Points on a hilly landscape, in no order, each with its height.
A climber steps from a point to the highest of its 5 nearest points, and stops where none of them is higher. Distance is the straight distance between rows; heights are no part of it.
j969 (h 640): [ 19   6 -16  18 -30  -1 -13 -18 -15  18  28  11   3 -16 -11   9 -16  21
  -2 -11   6  37]
j884 (h 628): [-20   8   3   8  23   7  14 -11  14  -4   5   9  11  -6   6   6  -3 -11
  -9   1  -7 -10]
j957 (h 523): [ -5   2  10   0   6  -5   3  17   4  -4  -8  -5   9   6   2   3  15 -12
  -4   3  10   9]
j961 (h 506): [-15  -5  15  -9  12   1  -1  18   8 -16 -13   3   1   5  14   4  16 -13
   5   0  13 -27]
j304 (h 624): [-21   6   5  10  26   8  11 -13  14  -5   7  13  13  -6   9   9  -4  -9
  -9   5  -5 -16]
j751 (h 555): [-15   0  11  -7  20   2  -1  -2   9  -7  -8  11   8   9   0   1   6 -20
 -16  -4  -7 -16]
j345 (h 553): [-38  -9  -5   2  30 -18   4  18  19  -3 -16  12  -2  25  22 -12   4 -28
 -11   7   2 -34]
j879 (h 614): [-26  -9   7  -8  20 -10  -9  15  10  -6 -17  11  -1  18  18   1   7 -19
  -4   1   1 -33]
j591 (h 560): [-17   8  -7  12  10   0  15  -6   3  13   7   6   2 -10   8  10  -9   0
   5   7 -10   5]
j275 (h 266): [-17 -10   3   8  -8   7 -15 -56 -13  15  37   9   6  -2  -6   7 -16   7
   2   1 -17  23]
j983 (h 562): [ 12   0  -9  20 -29   0 -11 -21 -15  17  28  10   5 -13 -10   9 -15  22
  -7  -4   7  36]
j79 (h 359): [  8   9   3   0   1  13  15  21  13 -18 -12  -7   1  -2 -10 -14  17 -12
   5 -10  16 -11]
j226 (h 402): [  7 -11  -2   9  -5   4  -4 -19 -21  10  14  16   0 -14  -3   6 -11  20
   8   5  -3  12]
j465 (h 613): [-26   4   5  17  24  -1   7 -13  12  -3   9  13  19  -8  14  13   0  -4
  -8  12  -6 -11]
j359 (h 567): [-24   4  -3  16   7  -9   8  -6   1  14  10  10   9  -8  12  15  -6   5
  -2  17 -12   4]
j483 (h 524): [ -5   2  11  -2   6  10   9  19   9 -18  -8  -3   5  -2   2  -3  19 -10
   7  -4  20 -13]
j83 (h 520): [ 38  12 -20   6 -30  -4 -17 -17 -11  10  27  -9  -5  -5  -4   7 -11  15
   9 -21  -4  39]
j536 (h 558): [ 26  -7  -3 -16 -13  -3 -11   0 -17   0  -5 -12   1  -2  -7   3   0  21
  -3   4   9  15]
j551 (h 652): [-30  -7   4  -7  22 -10  -8  15  12  -3 -19  11  -1  20  18  -3   5 -21
  -7   1  -1 -34]
j224 (h 228): [-12 -11  11   6 -16   2 -14 -44 -15  15  26   7   4  -2  -4   6 -11  16
  -6  11 -17  13]
j326 (h 403): [-13  11  -5   6  13   3  17  -6   8   9   2  -1   0  -2  -1   3  -7  -7
  -1   0 -13   5]
j519 (h 303): [-11   8   6  -2  16   1  10  -3   9  -1  -3   3   8   5  -3   2   3 -19
 -15  -4  -9  -1]
j663 (h 265): [ 17  13  -6   4  -3   8  11  28  13 -11 -15 -16  -3   1 -14 -19  12  -9
   5 -11  10  -2]
j448 (h 450): [ 14  -8  -5  11  -9   3  -3 -25 -21   6  18  15   3 -14  -6   4 -11  18
   6  -3   1  18]
j87 (h 582): [ 20  -4   1 -13  -4  -5  -9  -4 -13   9  -6 -14  -7   4  -7   1  -4  17
  -1   4  -5  11]
j248 (h 232): [ -3   7   4  -2   5  -7   5   6   3  10  -8  -9   0   9  -4   1   2 -10
  -8   2  -9  13]
j854 (h 469): [ 39   4 -11 -10 -31   0  -9  -8 -15  -6  11 -15   6  -2  -6   6  -7  15
  -9  -3  13  33]
j129 (h 537): [ -8  -2  15  -4  10   1   2  17   7 -13  -8   0  10   3   7   3  20 -13
   1   1  15  -6]
j548 (h 592): [-18   0   9  -9  22   2  -3  -2  11  -6 -11  14   7   9   2   1   4 -20
 -16  -3  -8 -23]
j277 (h 499): [ -3   0  11  -7   5  13  11  21  10 -20 -13   0  -2  -2  -2  -9  15 -10
   6  -8  17 -27]
j644 (h 516): [ -6  -6   8  17 -24   3 -14 -46 -10  16  33   0   6   0  -8   8 -12  15
  -8   2  -8  30]
j528 (h 511): [ 38  -1  -8 -12 -27   0  -8  -5 -16  -8   6 -13   8  -3  -7   3  -5  17
  -8  -1  14  28]
j276 (h 355): [-17  -1  -3  10   0  -5   2  -8  -8  20   9  12  -1 -11   7  14 -10  14
   5  18 -13   5]
j433 (h 225): [-13  11  -1   3  16   4  17  -7  11   3   1   2   6   1  -2   2  -3 -14
 -10  -2 -10   1]
j632 (h 394): [-19 -12  -1   9  -3   8 -17 -56 -13  16  40  17   6  -8  -6   9 -19   3
   4   3 -16  25]
j21 (h 598): [-20   8  -6  15  13   1  16  -6   8   8   8   7   5 -10   8   9  -7  -2
   1   8 -10   3]
j525 (h 460): [  8 -10   0  17 -18   4  -7 -26 -20  10  23  15   6 -14  -8   7 -11  19
  -5   2   4  25]
j111 (h 606): [-25   7  -3  18  12  -6  12  -8   6   9  11   9  12  -9  12  15  -4   1
  -2  14  -8   2]
j572 (h 486): [-21  -1   8  -7   9   2  10  29  16 -15 -19   0 -13   6  18  -7   4 -11
   3   1  15 -43]
j609 (h 589): [-30  -4  -5  -3  -2   0 -12 -45  -4  22  27  13  -1   2   3   5 -20   8
   5  16 -28   2]
j758 (h 515): [-26   2   3  -4  11  -3  20  34  20 -16 -20  -1 -15  10  20 -15   3 -15
  -4   5  13 -45]
j463 (h 471): [ 36  14 -23   4 -31  -4 -25 -14 -14  15  28  -5  -7 -11  -5  10 -12  23
  14 -23 -10  41]
j18 (h 502): [ 35   7 -18   9 -25  -4  -9 -21 -13   7  25  -5  -1  -3  -5   4 -12  11
   8 -20  -1  34]
j428 (h 593): [-23  -3   5  -8  25   3  -4   0  13  -1 -12  16   0  10   6   1  -3 -19
 -16   1  -7 -33]
j656 (h 440): [  6   0   9  -8   4  11  13  24  10 -22 -18  -1  -6   0  -9 -14  15 -15
   1 -10  12 -29]
j273 (h 431): [  4  10  -1   3   1   8  12  25   9  -9 -10 -11   4  -4  -3  -8  13  -6
  10  -4  21   4]
j252 (h 531): [-11  -5  17  -7  11   3   0  16   7 -16 -11   2   5   3  10   4  18 -13
   4  -1  13 -19]
j885 (h 366): [  0   7  -1  -4   4  -5   7   0   1  14  -6 -10  -6   7  -5   0  -5  -3
  -2   0 -15  10]
j485 (h 493): [-19  -8  15  -7  14  -3  -4  18   9 -13 -14   4   1  10  18   4  14 -13
   3  -1   9 -29]
j869 (h 637): [-32  -7  -3  -5  27  -8  -4  11  18   1 -17  17  -4  19  12  -5  -5 -24
 -13   5  -3 -37]
j305 (h 361): [-24  -3   2   8  -6  -9  -4 -15  -9  22  12  11   3  -3   6  13  -9  15
  -4  23 -20   3]
j232 (h 545): [-22  -9   3   1  -7   5 -15 -51 -11  16  31  11   2  -1  -1   6 -17   8
   4   9 -23  10]
j692 (h 559): [ 26  -6  -1 -11  -6   0  -5 -18 -16   4   3 -12  -5   3  -9   0  -5  16
   0  -2  -6  11]
j502 (h 514): [-14  -2  14  -9  18  -2  -3   3   7  -9 -10   9   9  10   3   2  11 -20
 -14  -4  -3 -15]
j827 (h 605): [-35  -8  -4  -1  28 -12  -1  14  18   1 -18  16  -4  22  16  -8  -2 -26
 -14   6  -1 -36]
j478 (h 601): [-29   4   4  19  17  -8   5 -13   9   2  11  12  21  -6  14  13   0  -2
  -9  14  -9  -4]
j678 (h 182): [ -3   8   1  -1   6  -4   9   1   4  12  -6  -8  -2   7  -5   0  -3  -8
  -6   1 -13   9]
j747 (h 479): [  6   7  -4  -3  -3  -4  -1  23  -3   5 -14 -14   0  -3   0  -2   5   8
  11   4  14  13]
j669 (h 519): [-20  -8   8   0 -11   2 -14 -45 -12  18  25   7   2   2   0   5 -14  13
  -2  13 -23   8]
j674 (h 369): [-15   1   6  -9   7   3  13  32  13 -17 -21   1 -16   3  10 -12   4 -12
   2  -3  12 -43]
j397 (h 600): [-22   4   6   7  29  11   4 -14  16  -6   1  15   8  -3  10   8  -6 -10
 -10   7  -5 -28]
j499 (h 518): [ 36   0  -6  -3 -19   0  -5 -23 -14  -2  16 -13   1   4  -7   2  -7  12
  -1 -10   1  25]
j734 (h 344): [  0  -3   5 -13   6  -6  11  39   9 -19 -28   4 -18   5   0 -17   7 -21
  -2  -7   4 -42]
j571 (h 455): [ 40  12 -14  -3 -35  -3 -14 -13  -9   3  22 -20  -3  -2  -3   7 -12  14
   0 -15   1  39]
j503 (h 530): [-14   8  -9   9   9   1  15  -6   2  14   6   4  -2  -7   4   8 -11   1
   5   5 -12   5]
j141 (h 521): [ -8   2  12  -2  10  -4   3  10   5  -6  -7  -1  10   9   1   3  15 -16
 -10   0   2   4]
j724 (h 647): [-35  -5   3   1  22 -12  14  28  23 -13 -16  -1  -7  22  33 -11   9 -17
  -2   8  12 -38]
j467 (h 379): [-14   1   3  -8   7  -2  17  38  14 -16 -25   3 -17   5   9 -17   2 -16
  -2  -1   8 -43]
j180 (h 585): [-20  -5   8  -9  23  -2  -7   3   9  -5 -14  15   3  12   6   1   3 -21
 -14  -1  -5 -29]
j834 (h 318): [ 17   2   5  -4  -2   7  11  27  11 -20 -16  -6  -4   2 -15 -19  19 -17
  -3 -12   9 -18]
j95 (h 271): [-15 -11   8   5 -13   6 -15 -52 -14  15  30   7   5   0  -5   5 -14  10
  -1   6 -18  16]
j11 (h 526): [  8   2   1 -10  -1  -8  -3   7  -7  13 -10 -14  -7   6  -5   3  -2   9
  -1   6  -5  13]
j405 (h 636): [-18   6   5   3  23   9  12 -11  13  -5   2  10   9  -2   1   5  -3 -15
 -12  -2  -7 -13]
j164 (h 462): [-16  -5  14  -8  11   3   2  21  10 -16 -15   1  -5   4  16   0  13 -10
   6  -2  14 -34]
j554 (h 578): [-26  -1   5  -3  11  -3  12  30  18 -15 -18  -2 -13  12  24 -10   5 -12
   2   3  13 -42]
j419 (h 457): [  1  -6  -5   5   2   4   1 -15 -16  14   9  11  -6 -12   0   6 -13  17
  13   7  -9   7]
j430 (h 571): [-14   3   9  -4  19   3   5  -4   9  -4  -7   8   9   6  -2   0   4 -19
 -17  -4  -9 -12]
j992 (h 631): [-10  -1  15  -6  13  -3  -1   8   6  -9  -9   4  11   9   3   3  15 -19
 -10  -1   1  -5]
j175 (h 439): [  4   8  -4   1  -1   0   4  26   2   2 -13 -13   0  -5   0  -5   7   4
  12   2  16  11]
j46 (h 656): [ -3   6   6  -1   4  -8   4  15   3   4  -9  -8   5   8   0   2  10 -10
  -6   4   2  13]
j779 (h 643): [-19   2   7  -3  27   9   3  -8  14  -5  -6  15   6   3   4   3  -4 -15
 -15  -1  -7 -27]
j933 (h 632): [-22   1   5   2  29  11   1  -9  17  -5  -4  16   3   1   8   6  -8 -13
 -12   4  -6 -34]
j99 (h 525): [ 19  -4 -10  16 -18   1  -6 -23 -19   8  24  14   5 -14  -9   5 -12  17
   2  -7   5  29]
j244 (h 458): [  1   9  -2   3   1   1   6  24   4  -1 -11 -11   4  -1   0  -3  11  -1
  10   1  17  12]
j813 (h 348): [ 21  15 -12   2  -6   5   4  28   7  -6 -18 -22  -7  -1 -12 -18   6   3
  11 -12   6   3]
j125 (h 482): [  0   0  -8   4   5   3   5 -13 -10  15   5   6  -8  -9  -1   5 -12  13
  15   2 -12   5]
j100 (h 618): [-22   8  -1  16  18   0  14  -9  10   3  10   9  12 -10  11  12  -4  -4
  -4   8  -7   0]
j337 (h 532): [ -9  -3  16  -6   8   7   6  17   8 -17  -9   1   6   0   7   1  18 -11
   6  -3  17 -17]
j599 (h 304): [ -7 -11  11  10 -20   4 -14 -42 -14  15  28   4   6  -3  -5   6 -11  17
  -9   8 -10  21]
j514 (h 452): [-20 -11   2   5  -6   7 -16 -54 -13  16  35  12   5  -3  -3   5 -18   7
   3   6 -19  16]
j53 (h 542): [-24 -12  -3  10   3   8 -20 -53 -15  15  43  25   6 -14  -2  13 -23   3
   4   8 -18  21]
j351 (h 141): [-10   6   8  -3  12  -3   7   3   7  -1  -6   0   8   9  -4   1   7 -17
 -14  -3  -7   3]
j575 (h 468): [ 24  -6  -9   9 -10   4  -2 -26 -20   4  19   7   2  -9  -8   2 -11  13
   9 -12   0  21]
j594 (h 501): [-23   2  -4  15   4  -9   6  -6  -2  17  11  11   6  -9  10  15  -7   8
  -1  19 -15   5]
j618 (h 470): [ 10  -9   6 -14   7 -11   5  42   7 -23 -30   1 -17   5  -1 -16  14 -24
   1  -6   3 -35]
j294 (h 627): [-14   5   7  -2  21   7   8  -8  12  -5  -3  10   9   3  -1   1   1 -18
 -16  -3 -10 -13]
j218 (h 495): [-12  -4  15  -8  10   7   5  19  10 -18 -13   0  -3   1  11   0  14 -11
   7  -1  16 -31]
j719 (h 329): [ 11   3   5  -3   0  12  13  25  10 -20 -15  -5  -2  -1 -13 -16  17 -13
   1 -11  13 -19]
j721 (h 338): [ 29 -15   1 -23  -3  -1   7  40  19 -36 -31 -14 -13  -2   3 -14  27 -20
  14  -3  30 -17]
j432 (h 550): [ 34  -4  -4 -13 -20   0  -8 -12 -16  -5   5 -14   4   2  -7   3  -4  18
  -7   0   8  21]
j918 (h 484): [  1   5   1  -3  -1  -7  -1  21  -2   7 -12 -12   0   3  -1   2   6   3
   4   7   8  16]
j676 (h 423): [ 30 -11   6 -10   2  -4   1  37  11 -27 -23  -6  -8   4  -8 -13  27 -23
   0  -5  13 -15]
j633 (h 459): [ 40   7 -10  -7 -35  -1 -10 -11 -12  -3  16 -18   2  -1  -3   6  -9  13
  -8  -7   9  36]
j162 (h 538): [ 29  -7  -2  -8  -8   1  -4 -22 -16   1   8  -9  -3   4  -8   0  -6  15
   3  -5  -6  14]
j949 (h 498): [ -2   5   2   1   1  -5   3  22   3   2 -10 -10   4   2   1   1  10  -3
   3   5  12  14]
j332 (h 496): [ 35   4 -15   8 -21  -2  -7 -23 -13   2  24  -7   1  -1  -5   3 -10  11
   5 -17  -1  31]
j289 (h 570): [ 23  11 -22  15 -30  -2 -19 -13 -14  20  28   9   0 -16 -11   9 -17  23
   3 -15   1  40]
j447 (h 370): [ 26   7  -2   0  -3   4   6  33  12 -18 -18 -14  -4   5 -15 -20  19 -16
  -4 -11   7  -3]
j282 (h 503): [ -1   4  -9   1   6   1   8 -11  -6  17   2  -1 -10  -4  -2   2 -11   7
  12   1 -14   5]
j390 (h 563): [ 22  -6  -1 -16  -8  -4 -11   3 -15   3  -7 -13  -1  -1  -7   3  -2  21
   0   6   6  14]
j80 (h 448): [-15   1  -5  11   4  -2   6  -6  -4  18   8  11  -1 -12   7  13 -11  11
   8  13 -13   5]
j338 (h 527): [  2  -7   6  18 -26   3 -12 -33 -14  13  28   6   7  -8  -9   9 -12  20
 -12   4   1  29]
j890 (h 561): [-13  -5  17  -7  13  -2  -3  11   6 -12 -10   5   9   8   7   5  17 -17
  -6  -1   5 -13]
j866 (h 283): [-15 -11  11   4 -13  -1 -12 -31 -15  19  17  10   2  -2   1   8 -11  19
  -5  19 -18   6]
j94 (h 362): [ 24  14 -11   1  -7   4   2  32   8  -8 -19 -23  -8   1 -13 -20   8  -1
   6 -12   3   3]
j67 (h 200): [-12 -11   7  10 -16   5 -14 -51 -13  14  33   3   6  -1  -6   5 -13  11
  -4   2 -15  22]
j908 (h 375): [ -6  -2   9 -11   5   7  10  28  12 -19 -20   2 -13  -1   2 -13   8 -13
   2  -8  12 -41]
j344 (h 566): [-32   4   0  13   1 -16   1 -16   3  19  13   9  13  -1   9  12  -7   5
 -11  21 -20   4]
j327 (h 539): [ 23  -5  -3  -9  -3   1  -2 -19 -16   6   4  -7  -7   2  -8   0  -8  16
   6  -3 -10   8]
j167 (h 406): [ -1 -11   9  12 -19   3 -11 -31 -19  12  23  11   6  -9  -6   7 -10  21
 -10   9  -4  19]
j784 (h 476): [ 27  -3 -13 -14 -11   0  -9   9 -18  -5 -12 -12   6 -10  -6   0   1  26
  10   0  15  13]
j901 (h 39): [ -6   8   3  -1   8  -5   9   4   4   7  -6  -6   3  10  -5   1   3 -13
 -11  -1  -9  10]
j892 (h 253): [ -7 -11   4   7  -8   0  -7 -19 -18  15  13  15   0 -13   1  11 -10  22
   2  17  -8   8]
j451 (h 615): [-33  -9  -1  -3  26 -14  -4  17  16  -3 -18  12  -4  23  21  -6   2 -24
  -7   4   0 -35]
j413 (h 325): [ 25  12 -16  -4  -6   4  -1  26   3  -5 -20 -24  -9  -5 -11 -16   3  12
  15 -12   3   1]
j948 (h 488): [ 40  13 -18   0 -35  -4 -19 -14 -10   9  25 -17  -7  -7  -2   9 -12  18
   8 -19  -5  40]
j159 (h 604): [-28   6   0  20  12 -10   8 -10   7   7  11  11  17  -7  13  14  -2   0
  -7  16 -12   1]
j54 (h 507): [-15   5  -8  11   7  -1  12  -6  -1  17   6   7  -1 -10   7  11 -10   6
   7   9 -13   5]
j143 (h 371): [ 29 -16   4 -18   0  -4   2  41  15 -33 -27  -9 -12   2   2 -12  29 -22
   9  -3  23 -16]
j63 (h 581): [-26  -9  -3   0   2   6 -15 -52 -11  19  34  19   0  -4   1   8 -20   6
   8  11 -25   9]
j708 (h 620): [ 16  -3   0 -11  -2  -2  -4 -10 -11  11  -3 -12 -10   4  -8   1  -6  14
   2   1 -10   8]
j160 (h 356): [  8  13  -8   2  -3   5   7  26   4  -2 -14 -16  -1  -5  -5 -10   7   3
  16  -4  17   7]
j43 (h 342): [  5  -4   8 -12   3   1   8  32   8 -20 -25   2 -14   2  -7 -17  13 -19
   0 -10   5 -38]
j330 (h 497): [  1   3   9  -3   4  13  13  20  11 -18 -10  -4   1  -3  -4  -9  17 -12
   6  -8  18 -17]
j947 (h 569): [ 22   1 -15  17 -22  -1  -7 -21 -18  10  26  11   4 -13  -8   4 -14  16
   3 -13   5  34]
j566 (h 446): [ -1  -1   9 -10   3  10  11  25  11 -20 -18   1  -9  -2  -5 -13  12 -14
   2  -9  12 -36]
j754 (h 575): [ 13   4 -12  20 -32   1 -15 -19 -14  21  29   9   2 -14 -11  11 -16  25
  -7  -6   6  38]
j646 (h 456): [  3   6   5   0   2  12  14  21  12 -17 -10  -5   3  -3  -6 -10  17 -10
   7  -9  19 -10]
j361 (h 435): [ 19   7 -16  -6  -6   1  -5  21  -8  -2 -16 -16  -2  -9  -7  -8   2  19
  20  -6  12   6]
j588 (h 378): [ 29  10  -6   1  -6   2   4  35  12 -14 -18 -19  -7   5 -14 -21  15 -11
  -2  -9   5   1]
j640 (h 241): [ 17   7   1   0  -2   9  12  27  12 -18 -16  -8  -3   3 -16 -19  17 -16
   1 -11  11 -11]
j896 (h 552): [ 12  -2  -4  -4   3   2   2 -15 -11  13   1  -4 -10   0  -5   0 -10  13
   9  -1 -14   5]
j680 (h 597): [-31  -1  -1   0  -6  -9  -7 -32  -3  25  18   8   2   5   5   7 -15   9
  -5  19 -28   2]
j221 (h 583): [-25  -8   9  -8  18  -9  -6  19  11 -10 -17   5  -4  17  22   0   8 -18
   1   2   6 -34]
j659 (h 564): [ 27  10 -22  14 -28  -3 -16 -15 -14  16  27   4  -2 -12  -8   6 -14  19
   7 -20  -2  39]
j537 (h 404): [ 32  -9   3  -9  -1  -2   0  40  13 -28 -22  -9  -6   5  -6 -14  28 -22
   0  -5  17  -6]
j921 (h 577): [-24  -7   3  -2  -9   1 -13 -45 -10  21  25  10   1   3   1   5 -17  11
   1  15 -25   5]
j245 (h 508): [  8  -3  -2  19 -28   2 -10 -25 -14  15  28   9   6 -12 -10   9 -13  21
 -11   0   7  34]
j69 (h 541): [-10  -3  16  -6  11   0  -1  15   6 -13  -9   2   9   4   6   4  20 -14
  -1  -1  11 -10]
j928 (h 437): [ 24  -7  -6   2  -5   4  -2 -26 -19   3  13   2  -1  -3  -8   0 -10  14
  10  -9  -5  15]
j971 (h 72): [ -9  11  -1   2  12  -1  14  -2   7   8  -1  -3   1   4  -4   1  -3 -12
  -7  -2 -12   6]
j649 (h 478): [ 20  -2 -10 -13  -7  -1 -10  15 -13   0 -13 -11   1  -9  -5   0   0  23
  12   2  14  11]
j817 (h 491): [ -2 -10   9  16 -24   3 -11 -35 -15  13  27   5   6  -6  -9   9 -11  19
 -12   7  -3  26]
j570 (h 274): [ -8  10  -6   3   9   1  13  -5   4  14   0  -3  -6   1  -2   1  -9  -4
   2   0 -16   6]
j530 (h 540): [  6   3  -4  -5   3  -2   2  -8  -6  15  -4  -9 -12   4  -6   1  -9   8
   6   0 -15   6]
j621 (h 405): [ 17  -3   8  -8   1   5  10  29   9 -22 -21  -3  -6   2 -14 -17  20 -19
  -3 -11   7 -24]
j592 (h 517): [  6   2   0  -8  -2  -9  -4  15  -5  11 -13 -13  -4   3  -4   3   3   8
   1   9   4  15]
j470 (h 418): [  5 -10   1  12 -13   4  -6 -24 -22   9  19  16   5 -14  -5   7 -10  21
   0   5   1  18]
j290 (h 494): [-30   2  -1  15   0 -14   2 -11   0  18  11  10   9  -5  11  14  -7   8
  -6  20 -17   5]
j331 (h 557): [-21  -8  11 -10  19  -7 -10  12   8  -8 -15  11   3  15  13   4   9 -19
  -6  -1   0 -28]
j977 (h 505): [ 38   4 -11   0 -25  -2  -7 -21 -12  -1  21 -14   0   2  -4   3  -8  11
  -1 -13   2  31]
j225 (h 556): [-27  -3   2   3  -9  -9  -7 -26  -7  24  15   9   3   2   4  10 -12  14
  -6  22 -25   2]
j44 (h 536): [ 33  -5  -4  -8 -14   0  -5 -20 -16  -3  11 -12  -1   4  -8   1  -6  15
  -2  -6   0  18]
j187 (h 487): [ -7  -1  12  -7   6  12   9  22  11 -19 -15   0  -6  -2   2  -6  13 -10
   6  -6  16 -32]
j436 (h 489): [-21   1   4  -6   9   0  16  34  17 -16 -20   0 -17   8  17 -13   1 -13
   0   2  13 -45]
j356 (h 533): [ -7   1  12  -2   8   1   5  18   5 -11  -9  -2  10   3   4   2  19 -12
   0   0  15   0]
j492 (h 349): [ 21  16 -11   3  -5   6   6  30  10  -8 -17 -20  -6   1 -13 -20   8  -3
   6 -12   5   2]
j409 (h 529): [ 27  -1 -16  13 -17  -1  -3 -25 -16   5  23   4   4  -8  -7   2 -11  12
   6 -16   2  30]
j191 (h 398): [ 34  -9   0 -10  -2  -3   0  42  15 -30 -22 -10  -6   4  -3 -14  28 -20
   2  -3  22  -2]
j281 (h 512): [ 31  -4 -12 -16 -18   2  -8   4 -20  -9  -5  -8   9 -10  -8   1   1  23
   4  -1  18  18]
j366 (h 611): [-19  11  -2  11  18   3  18  -8  11   3   7   7   7  -8   7   8  -6  -8
  -4   3  -8   1]
j768 (h 483): [ 28  -5 -10   7 -11   3  -3 -27 -18   3  20   1   1  -4  -7   0  -9  12
   8 -13   0  22]
j210 (h 655): [-18   4   8  -4  25   8   5  -8  13  -5  -4  13   7   2   1   2  -1 -17
 -15  -3  -8 -20]
j523 (h 594): [-28  -3   0  -5  29   2  -4   2  16   1 -14  18  -3  13   9   1  -8 -20
 -16   4  -5 -39]
j450 (h 383): [ 24   7 -19  -7  -8   4  -4  20  -6  -6 -17 -20  -3  -9  -9 -11   2  20
  21  -9   8   3]
j735 (h 528): [ 37   1  -8  -9 -27  -1  -7 -14 -12  -5  13 -16   3   2  -6   5  -7  14
  -9  -5   8  29]
j512 (h 323): [ 16  15 -13   1  -4   6   4  27   6  -4 -17 -20  -6  -3  -9 -16   5   5
  15  -9   9   4]
j199 (h 392): [ 33   1  -2  -2  -4  -2   1  40  13 -22 -20 -13  -5   6 -10 -17  24 -20
  -5  -6  10   2]
j408 (h 443): [  0   6   2  -4   2  -8   1  12   0  11 -10 -12  -2   8  -4   2   2  -4
  -3   5  -3  14]
j868 (h 504): [-21  -7   6   1 -12  -3 -11 -33 -11  22  19  10   1   2   2   6 -13  15
  -4  19 -25   4]
j8 (h 551): [ 15  -2  -1 -12  -5  -6  -9  12 -12   9 -12 -13  -4   0  -4   3  -1  17
   2   8   5  12]
j533 (h 500): [ 33   0 -12   5 -18  -1  -4 -25 -15   1  21  -6   1   0  -7   0  -9  10
   4 -15  -1  27]
j150 (h 510): [ 11   5  -6  -8  -4  -4  -6  22  -6   5 -16 -14  -2  -5  -1   0   1  15
  12   4  14  12]
j353 (h 490): [  0   7   6   2   3   9  11  22   9 -12  -8  -7   5  -3  -2  -5  15  -8
   9  -4  19   1]
j64 (h 619): [-34   3  -2   6  -4 -14  -2 -25   3  23  15   9   8   5   6   8 -12   5
 -11  21 -25   2]
j704 (h 574): [ 11   0  -2  -8   0  -2   0  -8  -9  14  -4  -9 -10   5  -7   0  -8   9
   4   1 -14   7]
j883 (h 492): [ 20  -9   8 -11   0  -2   4  35   8 -24 -24  -1 -10   4 -11 -16  22 -22
   0 -10   8 -27]
j694 (h 554): [ 30  -7  -1 -16 -15  -1  -8  -8 -16  -3  -1 -13   1   1  -7   2  -3  20
  -4   3   6  16]
j363 (h 410): [ 11  10 -12  -1  -4   3   1  24  -1   0 -15 -16  -4  -7  -5 -10   3  11
  19  -3  14   8]
j257 (h 599): [-28  -3   7  -5  15  -5   6  27  18 -13 -16   0 -11  14  28  -5   6 -13
   3   4  12 -39]
j303 (h 231): [ 11  15  -7   5  -3   8  10  26  10  -7 -13 -15  -1  -3 -10 -15   9  -3
  11  -9  13   2]
j698 (h 607): [-36  -8  -1   1  24 -18   4  22  20  -8 -17   4  -4  26  29 -10   9 -23
  -4   6   5 -35]
j744 (h 226): [  9  12  -2   4   0  11  13  25  12 -11 -12 -13  -1  -2  -9 -15  12  -8
   8  -9  14  -2]
j490 (h 110): [ -9 -12  10   6 -14   1 -11 -28 -19  15  18  11   3  -7   0  10 -10  22
  -6  16 -12   9]
j627 (h 485): [ 16   4 -11  -8  -5  -2  -7  21  -8   2 -15 -14  -1  -9  -3  -3   1  19
  16   1  14  10]
j262 (h 612): [-20  -3   7  -9  24   3  -3  -2  11  -4 -12  16   4   9   4   2   0 -20
 -16  -2  -7 -27]
j352 (h 472): [-10   3  -8   9   6   1  10  -8  -6  17   5   6  -6 -10   5   9 -12   9
  11   8 -12   5]
j108 (h 622): [ -2  -4   5  18 -29   3 -14 -41  -9  18  34  -2   6  -2  -9  10 -13  18
 -11   1  -3  32]
j93 (h 445): [ -9  -2  11 -10   6   9   8  23  12 -18 -17   1  -9  -1   6  -7  10 -11
   4  -4  14 -39]
j381 (h 396): [ 16  -7  -6   1   1   4   0 -22 -17   9  10   6  -5  -8  -5   2 -11  16
  13  -3  -8   9]
j615 (h 339): [ 21  14 -15  -1  -6   5   0  27   4  -6 -17 -22  -7  -4 -10 -16   5   9
  15 -12   5   3]
j47 (h 444): [ 25 -15   8 -15   3  -8   1  42  10 -31 -28  -6 -13   4   0 -11  26 -24
   7  -5  14 -22]
j417 (h 595): [-22  -7   7  -9  21  -7 -10  10   9  -5 -16  14   0  16  13   1   5 -20
  -9   0  -2 -31]
j440 (h 341): [-20  -6   5   6 -10  -7  -7 -20 -11  20  13  11   2  -3   4  12 -10  17
  -4  23 -20   4]
j466 (h 623): [-21   7   3  13  22   5  14 -11  13  -2   8  11  13  -9  11  10  -3  -8
  -6   6  -7  -8]
j733 (h 509): [ 32  -5  -5  -3 -10   2  -2 -25 -15   0  14  -8  -1   2  -7   0  -7  15
   4  -9  -3  18]
j529 (h 480): [ 40  11 -15   0 -31  -3 -11 -18 -10   2  22 -19  -2   0  -4   6 -11  12
   0 -15   1  36]
j845 (h 522): [-29   1   0  10  -4 -14  -2 -16  -3  22  12   9   8   0   8  12  -9  10
  -7  23 -21   5]
j532 (h 544): [ 31  -6  -1 -11 -11   1  -5 -18 -16   0   8 -12  -2   3  -9   1  -5  17
  -1  -3  -2  14]
j173 (h 635): [ 17 -11   8 -14   4  -9   3  40   7 -25 -29  -1 -15   5  -5 -14  21 -24
   2  -8   7 -30]
j846 (h 481): [ -6   3  -9   5   6   2   9  -9  -5  18   4   5  -7  -8   2   7 -13   9
  13   5 -13   4]
j978 (h 626): [-31  -4   4   0  17 -10   9  27  21 -12 -16  -1  -8  19  30  -8   7 -16
   1   7  12 -38]
j151 (h 513): [ -4   0  12  -5   5  12  11  20  10 -20 -11  -2   1  -3   0  -6  16 -10
   8  -6  19 -21]

For each start below, name the point where the climber stops.
j514: j64
j632: j64
j615: j173
j640: j173
j187: j992
j276: j210
j218: j992
j868: j64
j275: j64
j570: j210
j492: j173
j646: j992
j80: j210
j977: j708
j633: j708
j273: j992
j854: j708
j663: j173

Call two points neighbours if one is among the 5 nearest of the other. Go from one point of each pair to the other, from neighbour to neighbour, staying as high as possible. Name the lowest point that can't be avoided.
j724 / j108: j918
j708 / j173: j621
j64 / j992: j502
j724 / j551: j698
j108 / j969: j245
j724 / j64: j344
j210 / j551: j523
j46 / j992: j957

Two climbers start at each pair of points below. Name the first point that both come to, or write never.
j224 / j226: never
j813 / j744: never
j566 / j834: j277
